Points on a hilly landscape, in no order, each with its height.
From any point a climber takes the steepest step (rise divided by distance) to one of its 2 nearest points. It stops when none of these is higher. Distance is the straight distance between rows; heights are no part of it.
z_351: -12, -7, 3, 3, -9, -19, -5, 27, 14, 4, 15, -6, -17, 32, 21, -5, -8, 9, 6, -3, 17, 9, -16, 3, -25, -10, -10, 5, -6, 19, 19, -27, 41, -1, 18  height 66.4
z_853: 16, -14, -28, -4, -4, -5, -22, -26, 23, -18, -5, -32, -7, -11, -42, 10, 4, 22, 23, 27, -9, 17, 3, 15, 1, -29, 26, 22, 16, 34, -18, -18, 39, 19, 8  height 35.7
z_727: -7, -33, 2, 5, 2, -15, -10, -21, 8, -1, -27, -21, -12, -23, -21, 1, 13, 9, 24, 15, 6, 15, 44, 20, -3, -6, 10, 24, -5, -16, -15, -10, -19, 14, -2  height 14.6
z_499: -4, -4, -13, 3, -26, -13, 6, 4, 7, 16, 2, 32, 1, 25, 7, -3, 10, -1, -4, 4, 31, -16, -25, 15, 5, -1, -14, 17, -21, 16, 6, -33, 11, 27, -5  height 34.1
z_842: 8, -10, -10, -10, -7, 14, 13, 8, -8, 10, -3, -4, -7, 44, 34, 12, -2, -41, -6, -18, 22, 16, 0, -9, 0, -8, 5, -27, -16, -5, 5, 15, -9, -21, -1  height 15.8
z_154: 15, -43, 6, 13, 3, -4, 8, 3, -6, -14, -35, -18, 4, 21, 13, -4, 21, -1, 25, -12, 15, 10, 14, -1, -22, -32, 2, 6, -38, -11, 5, -33, 11, -9, -1  height 47.2
z_55: 0, 19, -3, -1, -15, -22, -43, 12, -12, -10, 16, -6, -4, -5, -16, 17, -3, 24, 19, 14, -22, 25, 15, 12, -36, -8, 25, 1, 32, 13, 9, 18, 22, -23, 15  height 45.4
z_716: 23, 17, -20, 3, 0, -7, -18, -23, -14, -3, -6, -11, 43, -33, 13, 16, -1, 15, 10, 13, -27, 14, 24, -7, -4, 17, 1, 9, 25, -12, -22, 7, 1, -7, 0  height 26.7
z_535: -23, 17, 5, 16, -2, -17, -4, 11, 14, 14, 32, 5, -22, -14, -8, -27, 11, 7, -12, 12, 10, -7, 11, 20, -8, 6, -16, 13, 13, 10, -8, -7, -15, 24, 7  height 5.3
z_430: 2, -5, -7, 5, 7, -1, -31, 5, -9, 3, 13, -25, -2, -19, -30, 29, 9, 26, 16, 19, -13, 19, 25, -2, -2, 1, 14, 17, 35, -8, -4, 27, 1, -9, 4  height 39.1
z_178: -9, -2, -17, -6, -10, -2, -11, -18, -3, 22, 27, -8, -19, -5, -12, 13, -18, -7, -11, -3, 9, 27, 26, 2, -10, 8, 24, -12, 43, -3, -11, 8, -6, 7, 7  height 10.4
z_654: -2, 11, -8, 11, 10, 10, -31, 1, 21, -5, 28, -29, -11, -1, -47, -1, -10, 9, 11, -1, -22, 18, 0, 4, -20, -18, 32, 4, 30, 38, 0, 3, 39, 17, 15  height 58.0
z_122: 5, 17, -21, -23, -20, -60, -35, 22, -11, 16, 10, 21, 0, -6, 5, 7, -6, -2, -6, 5, 11, -7, -28, 32, -26, 12, -12, 21, 30, 11, 29, -19, 6, -2, 26  height 23.4
z_254: -10, -27, 10, -1, 4, -11, 22, 20, -2, -6, -50, -3, -16, 39, 27, -5, 22, 2, 14, -17, 25, 6, -1, -14, -12, -10, 7, 0, -35, -12, 9, -3, -4, -26, 10  height 41.6
z_924: -21, -7, 26, -3, 6, 8, 1, -21, 4, 1, 9, -30, 10, -38, -29, -17, -15, -19, -7, 16, -10, -10, 23, 3, -6, -2, 2, -12, -6, -15, -11, -1, -41, 8, -8  height 66.7
z_238: -9, 21, -25, 10, 11, 25, 5, -23, -2, 35, 23, -9, 10, -34, -41, 6, -12, 3, -13, 4, -5, -4, -13, -7, 32, 18, -1, 10, 26, 15, -3, 19, -3, 23, 17  height 48.8
z_82: -14, -4, 27, -8, 13, 18, -12, -8, -3, -2, -6, -17, -3, -27, -6, -5, -2, -22, -12, -6, -14, -11, 25, 3, 8, 5, -4, -28, -21, -26, 9, 20, -56, -12, -12  height 58.3
z_561: -18, -21, 6, -1, 2, 8, 46, 22, 19, -5, 5, -5, -34, 41, 23, -13, 2, 18, -3, 8, 10, -29, -10, 3, 10, -5, 4, 8, -33, 13, -6, -17, 26, -10, -15  height 28.9
z_635: -5, 11, -25, 22, -17, -4, 6, 9, -6, 10, 22, 21, 19, 15, -11, -9, 3, -22, -8, -13, 6, -6, -20, -7, 11, 5, -12, -4, -5, 11, 24, -14, 18, 23, 3  height 38.0
z_671: 20, 1, -5, -2, -8, -4, -13, -4, 13, -30, -11, -5, 1, 6, -19, -12, -20, -8, 3, 1, -2, 25, -5, -16, 1, -22, 19, -8, -2, 15, -29, -16, 41, 31, -16  height 42.5
z_224: -3, -9, 2, -6, -8, 2, -6, 4, -18, 3, 11, -9, -17, 13, 10, 3, -15, -28, -4, -6, 11, 33, 23, -1, -17, -1, 24, -27, 21, -9, -2, 13, -3, -20, -7  height 12.9
z_370: -17, -15, 19, -14, -5, 10, 38, 23, 8, 3, 10, 7, -26, 38, 38, -6, 0, -15, -12, -6, 25, -1, 11, -6, 3, -4, -2, -25, -32, -4, -7, 15, -6, -29, -12  height 13.0
z_677: 6, -6, 11, -25, 11, 11, 31, -23, -14, 1, -19, 15, 16, 10, 5, -8, -11, -44, -12, -17, -13, -16, -10, -14, 3, -4, -2, -32, -32, -10, 5, 4, -33, -20, -14  height 13.2
z_362: -11, -35, 26, 3, 2, 31, 16, 12, 12, -22, -17, -37, -6, -1, 19, 0, 1, -13, -4, -13, 13, -5, 11, 5, 19, -30, 0, -2, -43, -3, 2, -11, -14, -10, -29  height 46.2
z_322: -10, -18, 9, -10, 5, 9, 14, -18, 5, 4, -7, -24, 10, -37, 7, -4, -6, 13, 5, 19, -12, -5, 42, 7, 4, 16, -11, 16, -14, -51, -13, 5, -53, -21, -2  height 51.6
z_73: -28, 36, -8, 6, 13, 41, 4, -12, 14, 33, 25, 5, 2, -48, -10, 10, -4, 16, -6, -5, -25, -5, -5, -4, 31, 22, -15, 1, 29, 4, -2, 46, -13, 5, 6  height 40.9
z_653: -15, -3, 35, -27, 11, 16, 29, -10, -3, 11, -3, 25, 16, -4, 28, -9, -18, -24, -5, 0, -21, -26, -3, 7, 3, 3, -13, -24, -52, -24, -2, -3, -37, -31, -17  height 11.0
z_575: -4, 15, -5, 10, 3, 16, -2, 2, 5, -27, -29, 3, 10, -10, 23, -3, -6, 37, 4, 4, -12, -8, -24, -11, 13, 12, -4, 3, -7, -2, 0, 0, 19, -2, -2  height 37.0
z_226: -35, 31, -3, 27, 4, 13, -9, 9, -11, -2, -9, -6, 28, -36, 5, -26, 3, 3, -3, 18, -9, -7, -6, 6, 10, 3, -11, 1, 0, -2, 4, -9, -22, 0, -2  height 1.3
z_45: -12, -10, 14, 5, 6, 24, 34, 14, 11, -12, 25, 5, -19, 24, 5, -3, -12, 8, -17, 2, 4, -28, -28, -14, 23, -4, 9, -9, -21, -10, 4, 16, 26, -18, -31  height 24.8
z_824: -25, 18, 14, 36, 10, 5, -9, 9, -2, 7, 28, 2, 6, -29, -14, -27, 5, 1, 1, 6, -2, 5, 1, 5, 11, 12, -7, -8, 18, 5, 5, 11, 0, 24, 8  height 3.3
z_228: -14, 8, -2, 15, -1, 6, 22, 35, 9, -22, -2, 5, -13, 32, 38, -23, 19, 1, 1, -2, 17, -20, -32, -2, -4, -7, -2, -4, -23, 19, 5, -12, 20, -19, -7  height 32.6
z_279: 0, 23, -6, 2, -1, -14, -3, 10, -9, 13, 27, 22, -3, -11, 5, -11, -8, -2, 1, 0, -27, 3, 1, -1, -35, 13, -11, 7, 24, -3, 24, 11, 3, 3, 19  height 50.9
z_208: -13, 8, -6, 6, -8, -2, -6, -8, 6, 9, -13, 28, 9, -13, -3, -4, 0, 27, 4, -7, -17, -12, -14, -3, 12, 23, -24, 14, 9, 7, 14, 4, 1, 19, 21  height 43.3
z_514: 8, 16, -23, 19, 2, -27, -24, 6, -1, -8, -9, 0, 0, -12, -27, 10, 15, 21, 7, 20, 3, -13, -28, 15, 4, 3, -10, 31, 23, 25, 13, -12, 7, 9, 22  height 16.5
z_543: -9, -5, 10, -17, 6, 10, 27, -10, 8, 17, 21, -4, 2, -19, 7, 1, -30, 13, -6, 10, -9, 6, 30, -8, -2, 11, -7, 2, 7, -20, -6, 13, 4, 4, 3  height 18.8
z_721: -29, 19, -8, 3, -12, 11, 7, 24, -1, 5, 11, 55, 3, 27, 31, -1, 5, -3, -9, -12, 16, -26, -24, -17, 27, 16, 1, -28, -19, 4, 0, 24, 5, -30, -8  height 22.1
z_29: 17, 3, -37, -31, -2, -31, -26, -5, -22, 22, 24, 17, -24, 16, 6, 11, 6, -15, 14, 7, 15, 5, 15, 27, -15, 13, -9, 0, 14, -23, 13, -12, -9, 13, 31  height 27.0
z_487: 0, 24, -3, 18, 10, 24, -3, -25, 9, -4, -7, -12, 40, -44, 3, 11, 1, 28, -7, 9, -18, 13, 0, -7, 27, 27, -12, 13, 19, 10, -14, 6, 3, 5, -9  height 31.2
z_371: 35, -24, -8, 0, 4, -4, -38, -22, 11, -20, -19, -16, 2, -16, -22, 17, 11, 38, 23, 13, -14, 30, 11, 0, 25, -5, 17, 40, 24, -14, -21, -1, 26, 17, -11  height 26.9
z_970: -1, 6, -31, -22, 8, -14, -6, -10, -20, 12, 4, 19, -25, 14, 8, -6, 18, -22, -3, -2, 0, -17, 6, 18, -9, 17, -24, -15, 1, -30, -2, 0, -36, 15, 18  height 23.8
z_299: -26, -7, 11, 1, 12, 4, 41, -12, 3, 12, 7, 13, 10, -18, 15, -5, 3, 18, -1, 13, 0, -33, 24, 15, 18, 26, -6, -7, -28, -11, -12, -1, -27, 0, -4  height 7.9
z_516: 28, 10, 16, -10, 15, 11, 10, -20, -25, 3, 12, -19, 31, -26, 14, 14, -23, -1, -8, 5, -12, 4, 5, -14, -3, 9, -8, -1, 6, -6, -9, 6, -2, -8, -9  height 22.7
z_478: 8, 12, 13, -11, -16, -41, -36, 24, 11, -15, -17, 17, -13, 36, -7, -8, 10, 2, 5, -4, 14, 23, -35, 5, -13, 7, 4, 16, 15, 16, -4, -14, 30, 17, 11  height 52.7
z_241: -7, -9, -7, -19, 14, -5, 2, -38, -5, 8, -11, -25, 11, -41, -7, -18, -2, -18, 15, 25, -20, 3, 40, 15, -4, 13, -1, -3, 2, -19, -35, -4, -46, 6, 2  height 58.7
z_390: -28, -3, 28, 4, -4, 25, 40, 1, 20, -5, 6, 26, -9, -3, 29, -19, -16, -7, -8, 4, -20, -25, 0, 10, -8, -3, 6, -23, -33, -7, -6, 8, -22, -29, -15  height 9.0
z_114: -28, 6, 16, 17, 23, 13, 36, -21, 24, 21, 16, -10, 12, -40, -11, -20, 0, 15, -8, 13, -25, -18, 15, 5, 3, 16, -18, 7, -10, 11, -24, 1, -23, 3, 10  height 5.5
z_177: -2, -27, 3, 8, -5, 13, 2, 14, 7, -23, -22, -40, -1, 12, 30, -8, 8, 4, 11, 10, 29, 20, 16, -2, -6, -31, 12, 4, -28, 6, -10, -27, 12, 2, -20  height 52.4
z_286: -4, 19, -12, 8, -10, 13, 12, 13, 0, -9, -11, 26, 9, 7, 31, -10, -16, -16, -6, -14, -7, 4, -16, -11, -12, 2, -2, -29, -12, 2, 12, 0, -6, -5, 1  height 12.8
z_768: -3, 20, -12, 16, 4, 40, -3, -9, -6, 7, 26, -23, 19, -40, -24, 3, -20, -9, -21, -3, -16, -1, -12, -6, 8, -12, 13, -6, 28, 19, -11, 19, -12, -2, -9  height 41.1
z_640: -18, -4, -5, 7, 3, -12, -7, -2, 26, 8, 7, -7, -9, -20, -34, -10, -3, 23, 3, 27, -7, 6, 7, 21, -34, -13, -7, 31, -11, 31, 4, -23, 9, 26, 30  height 78.2
z_950: -20, 4, -7, 8, 1, -11, 3, -14, 25, 23, 29, -20, -19, -19, -17, -18, -10, -2, -15, 21, 12, 6, 21, 9, 1, 3, 12, -1, 35, 20, -21, -3, 2, 20, 14  height 7.6
z_176: -4, -1, 26, -3, 23, 25, 4, -7, -21, -4, -12, -17, 17, -17, -14, 15, 19, -15, -14, -6, -11, -42, 3, -4, 32, 2, -13, -15, -20, -18, 10, 13, -46, -24, -21  height 50.3
z_806: -8, -17, 13, -14, 2, -4, 50, -7, 2, 14, -5, 18, -9, 20, 33, 2, -1, 0, -1, -6, 6, -20, 26, 5, 2, 20, 1, -4, -20, -2, -22, -14, -10, -11, -14  height 10.2
z_166: 14, 22, 15, -5, -4, 6, -9, 29, -25, -16, -9, 5, 22, 8, 29, 5, 13, -16, -6, -8, 26, 12, -9, -21, 5, -5, 4, -21, 8, -27, -5, 15, -14, -24, -11  height 10.9
z_517: 10, -22, -3, -7, -4, -6, 7, -19, 1, 10, -7, -17, -13, 4, -8, 15, -27, 6, -1, 10, 6, 22, -13, 2, -13, 1, 24, 17, 36, 3, -3, 1, 39, 5, 9  height 40.1
z_985: 17, 9, 1, 4, 2, 16, -32, 6, -32, -6, -1, -15, -1, -23, -8, 26, 14, 11, 8, -12, -4, 29, 5, -7, 3, 1, 16, 2, 15, -31, 5, 23, -6, -10, -17  height 33.1
z_399: 6, 17, -1, 5, 0, -2, -20, 16, 6, 0, 22, 0, -6, -15, -15, -2, -18, 16, 2, -4, -39, 10, -1, 2, -42, 0, 16, 6, 36, 29, 24, 21, 27, -1, 24  height 50.8
z_894: 5, 3, -8, 2, -25, 6, 2, 8, 21, -8, -12, 44, -15, 21, 6, 7, -2, 17, -12, 4, 15, 4, -25, -3, 17, 2, -2, 8, -6, 12, -2, -5, 3, 23, -8  height 30.1
z_69: 11, 14, -32, 0, -30, 8, -14, 14, -9, -2, 11, 12, 1, 7, 12, 12, -13, -3, -1, -4, 12, 21, -21, 4, -7, -12, 13, 20, 31, 22, 3, -2, 20, 12, 5  height 30.8
z_606: 1, 11, -26, 26, 14, -3, -8, -20, -2, 6, -18, -11, 10, -33, -34, -4, 28, 10, 10, 16, -12, -12, 5, -2, 10, 5, -11, 20, 14, 22, -2, -6, -8, 15, 17  height 13.3
z_732: 19, 6, -31, 4, 2, 0, -8, -18, -37, 16, 7, 11, 11, 9, -21, 8, 18, -20, -2, -16, -3, -2, -4, -7, 7, 6, -14, -9, 6, -9, 15, 8, 1, 18, 0  height 33.5
z_864: -11, 36, 8, 0, -15, 8, 11, 24, -7, 8, 24, 41, 11, -1, 13, 1, -9, 3, -10, -25, 7, -7, -30, -6, 27, 17, -3, -19, 9, 4, 10, 31, 17, 3, -17  height 18.7
z_696: 21, -15, -17, -5, -13, -31, -39, -30, 12, -2, -2, -20, -14, 6, -25, 37, -1, 20, 11, 21, 5, 18, 10, 29, 3, -13, 36, 34, 33, 24, -8, -6, 23, 3, 9  height 40.4
z_32: -7, -4, -11, 6, -11, 17, 23, 10, -18, 7, 13, 13, 16, 51, 28, 3, 11, -40, -9, -12, 20, -27, -21, -16, 15, -4, -11, -24, -38, 2, 19, 3, -6, -35, -8  height 18.6
z_328: -16, 15, 9, 21, -20, -4, 9, 26, 20, 3, 19, 37, 6, 9, -11, -34, -16, -11, 1, -19, 1, -12, -38, -3, -7, 1, -15, 8, -8, 21, 19, -7, 23, 30, 8  height 42.1
z_191: 18, 3, 41, -9, 15, 3, 14, -8, -4, -24, -24, -13, 36, -8, 30, 6, -19, -5, 5, -10, 8, 11, 10, -19, 3, -14, -10, -21, -36, -8, -5, -3, 8, -25, -21  height 17.0
z_164: 5, -29, -4, -12, -20, -39, 0, -15, 12, 13, 6, -9, -12, 25, -29, 8, -10, -10, -1, 9, 9, 15, -10, 17, -27, -11, 18, 20, 33, 27, -6, -28, 37, 13, 18  height 35.0
z_205: -3, 4, -31, 7, -33, 11, -25, 0, 8, 0, 27, -2, 6, 4, -17, 4, -20, -16, -11, 1, -6, 21, 3, 4, -14, -21, 10, -1, 13, 22, 13, -14, 7, 20, 3  height 34.4
z_944: 11, 2, 27, -34, 19, 13, -6, 14, -38, -10, 2, -22, 15, 6, 32, 9, 2, -30, -9, -13, 15, -31, 6, -5, 5, -6, -12, -42, -16, -27, 10, 7, -48, -49, -15  height 5.6
z_132: -2, 27, -23, -2, -11, -26, -31, 11, 0, 22, 24, 10, 2, -30, -19, -2, 3, 0, 2, 22, 11, 3, -16, 33, -6, 9, -11, 21, 50, 22, 9, 5, 0, 13, 27  height 20.1
z_683: -3, 18, 16, 3, -9, -20, -16, 18, 9, -16, 3, 18, 1, 9, -7, -36, -16, -7, 5, -8, -2, 25, -22, -15, -19, 2, 10, 4, 2, 17, -5, -13, 35, 27, -2  height 47.1
z_157: 29, -24, 22, 8, 25, -10, -2, -16, -4, -21, -24, -20, 1, -6, -8, 9, 16, 7, 14, -7, -22, -2, 29, -19, -3, -4, 1, -2, -4, -11, 1, 7, 4, -17, -9  height 27.4
z_247: 17, 4, 11, 0, 17, 1, -2, 8, 6, -19, -12, -18, -1, -2, 7, 5, -6, 24, 12, -9, -7, 13, -8, -17, -10, -5, 1, -3, -3, 2, -1, -2, 31, -10, -2  height 32.3
z_223: 2, -6, 3, -1, -1, -14, 10, 17, -5, 10, 11, 10, -14, 14, 14, -8, -6, 0, 4, 3, 9, -2, 1, 0, -25, -4, -20, 8, -8, -13, 21, -10, 4, 5, 15  height 58.2
z_745: 15, 15, 19, -4, 2, 15, -3, 14, -9, -20, -16, 2, 37, 3, 45, 4, 5, 19, 10, 0, 7, 22, -14, -27, 20, -13, -3, -17, -18, -28, -2, -2, 1, -24, -9  height 13.9
z_558: -21, -6, 15, 1, 16, 19, 18, 8, -15, -2, 0, 17, -4, 9, -4, -9, 11, -21, -17, 0, 4, -48, -5, 4, 29, 7, 5, -25, -32, -10, 5, 15, -31, -30, -30  height 43.4
z_197: 38, -12, -18, -16, -3, -20, -16, -18, 7, -10, -14, -12, -13, 8, -7, 28, -6, 32, -1, 5, 5, 7, -21, 15, 1, -6, 6, 32, 29, 11, -6, -17, 41, 4, 15  height 47.0
z_895: 16, 1, -19, -13, -29, -29, -14, 17, -14, 12, -12, 32, -7, 24, 21, 16, -2, -10, -5, 1, 22, 7, -29, 17, -14, 2, -7, 17, 26, 7, 15, -12, -5, 2, 24  height 26.6
z_538: 11, -11, -10, -13, 6, -27, 12, -26, -10, 15, -25, 22, -12, 12, 12, -10, 27, -9, 17, -6, 15, -11, 21, 19, -3, 18, -10, 4, -6, -19, -14, -25, -31, 16, 7  height 20.5
z_546: -16, -17, -5, 6, 14, -18, 3, -19, -12, 21, -13, -2, -8, -13, -27, -14, 31, -2, 18, 9, 4, -6, 24, 10, -8, 10, -11, 9, -14, -15, -3, -13, -39, 24, 12  height 17.6
z_643: -6, -15, 6, 14, 0, 6, 6, 1, -4, -11, -4, -11, 1, -1, -4, -8, 14, -6, -12, -1, 22, -6, 8, -4, 12, -11, -3, -13, -15, -11, -8, -10, -25, 10, -20  height 40.2
z_476: 24, 9, -30, -6, 8, -19, -20, -35, -38, 29, 17, 1, 7, -22, -29, 7, 24, -8, 19, 14, -8, 4, 23, 2, -10, 12, -13, 11, 27, -8, 4, 11, -1, 16, 17  height 28.8
z_379: 13, 23, -7, 18, -10, 26, -17, 4, 6, -21, 9, -8, 14, -3, -14, 4, -4, -3, -9, -10, -7, 17, -7, -10, 16, -20, 11, -4, -1, 19, -6, -3, 19, 31, -18  height 38.4
z_568: 12, 6, 5, -22, -24, -50, -40, 18, 11, 1, 2, 16, 11, 12, -26, 22, -4, -15, -4, -19, 6, 21, -45, 14, -9, 2, 9, 26, 22, 40, 20, -15, 41, 14, 17  height 59.4
z_929: -5, -18, 12, -2, -7, -9, 13, 27, 12, -4, -3, -24, -28, 44, 36, -22, 10, -2, 7, 1, 24, 24, 5, -1, -23, -24, -8, 7, -32, 18, -7, -26, 36, -3, -7  height 58.8
z_524: 12, 7, 23, -10, 14, 3, -13, 6, -44, 0, -3, -23, 21, -10, 2, -1, 10, -22, -2, -8, 15, -3, 2, -12, 7, 7, 2, -23, 8, -46, 3, 7, -33, -32, -18  height 8.2
z_843: 10, -15, 17, -6, 4, 9, 28, -7, -12, 3, -9, 32, 18, 44, 12, -1, 17, -30, -2, -31, 8, -30, 4, -18, 17, -9, -14, -34, -50, -19, 3, -6, -15, -15, -20  height 15.9
z_797: -11, 10, -11, -4, -4, -15, -28, 1, 35, 9, 22, -7, -3, -12, -49, 3, -19, 15, -2, 4, -12, 9, -16, 21, -21, -16, 11, 32, 33, 44, 8, -11, 24, 31, 31  height 66.6
z_848: 31, -23, -15, 5, 6, 0, -19, -16, 10, -34, -15, -46, -6, -7, -26, 19, 5, 10, 29, 18, -12, 24, 22, -3, 11, -35, 28, 13, 2, -1, -13, 1, 21, 3, -10  height 31.4
z_363: -5, 8, -3, 3, -5, 17, -3, 11, 27, -2, 2, -4, -32, 14, -28, -4, -20, 16, -17, -8, -16, -6, -35, 2, -4, -4, 7, 20, 19, 18, 17, 5, 31, 16, 4  height 16.8
z_283: -8, -22, 6, 9, 1, 6, 22, -15, 9, 7, -7, -26, -5, -24, -15, 7, -10, 23, 3, 19, 2, -1, 17, 7, 4, 2, -5, 22, 2, -15, -6, -8, 4, 9, 9  height 15.5
z_434: 13, -12, 10, 10, 17, 22, 21, 7, 23, -35, -16, -6, -23, 11, -7, -18, 8, 14, -10, -14, -16, -28, -3, -10, 0, -11, 0, 2, -30, 10, -14, -12, 13, 3, -22  height 7.7
z_21: -9, -4, -12, 6, -9, -15, 20, 24, 7, -6, -28, 18, -3, 57, 40, -6, 25, -6, 12, -9, 37, -3, -28, -9, -6, -13, -12, 2, -25, 9, 10, -20, 6, -17, 14  height 36.6
z_525: -9, 19, -3, 13, 16, 25, -1, -11, 6, 5, -8, 3, 7, -31, -3, 19, 2, 33, -7, 1, -22, -9, 11, -7, 34, 20, -16, 2, -8, 0, 7, 24, -17, 9, -1  height 36.5
z_935: 20, -18, 3, -8, 22, -22, -7, -33, -17, 11, -8, -7, 16, -18, -27, 9, 20, -2, 10, 5, -19, 5, 40, -6, -12, 16, -13, -9, 8, -21, -8, 19, -8, 9, -6  height 24.5
z_906: -11, 25, 0, -4, -2, 10, 3, 5, -7, 2, -8, 29, 28, -16, 38, 5, 0, 2, -8, -8, -9, -6, 3, -3, 12, 20, -16, -34, -18, -16, 1, 13, -25, -9, -8  height 10.8
z_679: 8, 18, 3, -13, -13, 14, 16, 9, 11, -11, 0, 16, -9, 1, 43, 9, -17, 5, -12, -2, -7, 7, -8, -12, -7, 10, 8, -8, 13, -2, -17, 16, 0, -20, 1  height 10.6
z_101: -3, -7, 3, -4, 5, 22, 14, 4, 13, 13, 11, 14, -21, 12, -15, 13, -16, 12, -19, -18, -11, -14, -14, -18, 13, 2, 1, -1, 4, 3, 11, 23, 12, -2, -9  height 20.4
z_248: 0, 1, 19, 7, 17, 2, 20, 19, -4, -20, -17, 21, -2, 20, 0, -16, 27, 26, 8, -2, -4, -38, -6, -8, 7, 1, -19, -8, -35, -1, -9, -7, -2, 0, -14  height 5.4
z_674: 12, -24, -14, -22, -9, -36, -10, -14, -4, 23, 12, 4, -27, 18, -31, 9, -5, -17, 6, 12, 9, 7, 4, 16, -37, -10, -4, 23, 16, -7, 14, -13, 8, 9, 25  height 30.9
z_62: 28, -21, 6, -11, 2, -6, -17, 8, -20, -3, -18, -4, -3, 11, 17, 30, 22, 15, 18, -16, 18, 27, 21, -11, 14, -4, 5, -6, 14, -27, 13, 12, -3, -1, 0  height 27.3
z_431: -12, 15, -1, -3, 2, 18, 6, 4, -4, 19, 26, 5, -21, 4, 11, 13, -22, -7, -19, -28, -15, -4, -3, -5, 16, 7, 13, -32, 13, -16, 19, 22, -14, -7, 7  height 16.7
z_505: -2, -20, 23, -11, 7, 0, -6, -2, -8, -18, -33, -24, 10, -13, 5, -7, -9, -12, 9, -1, -8, 18, 30, -16, -10, 7, 13, -1, -10, -31, -1, 10, -6, -30, -3  height 23.6
z_976: 32, -32, 45, -23, 14, -7, 2, -5, -10, -29, -27, -29, 25, -12, 16, 4, -7, -30, 5, -12, 7, 11, 29, -7, -10, -21, 12, -8, -26, -21, -8, -6, -20, -33, -23  height 20.3
z_596: 4, 11, -12, 7, -26, 4, -5, 18, 8, 6, -3, 53, 1, 53, 16, 7, 13, -12, -5, -20, 27, -8, -37, -1, 29, 15, -2, -9, -7, 6, 9, 10, 5, 0, 4  height 25.7
z_417: 5, -4, -10, 22, 11, 2, 7, -17, 22, -16, -26, -5, -12, -7, -23, -26, 11, 8, -4, -2, -16, -8, 0, -4, -3, 4, 1, -1, 4, 20, -23, -2, -5, 19, 0  height 10.3
z_713: -10, 2, 2, 18, -1, 13, 26, 9, 2, -9, 15, 9, -16, 22, -14, -11, 1, -30, -20, -4, -6, -33, -6, -3, 1, -8, 3, -7, -14, 5, -4, 5, -29, 1, -22  height 38.2

For each start below, name the point where the climber stops.
z_546 | z_197
z_62 | z_351
z_122 | z_568
z_864 | z_568
z_935 | z_568
z_824 | z_32

Call two points neighbours if one is among the 2 nearest of the other. Go from one point of each pair to the other, from neighbour to neighbour, staying as high as possible. Name the lowest point that can't be avoided.
z_924 / z_208 | z_62
z_640 / z_924 | z_713
z_208 / z_238 | z_525
z_351 / z_640 | z_399
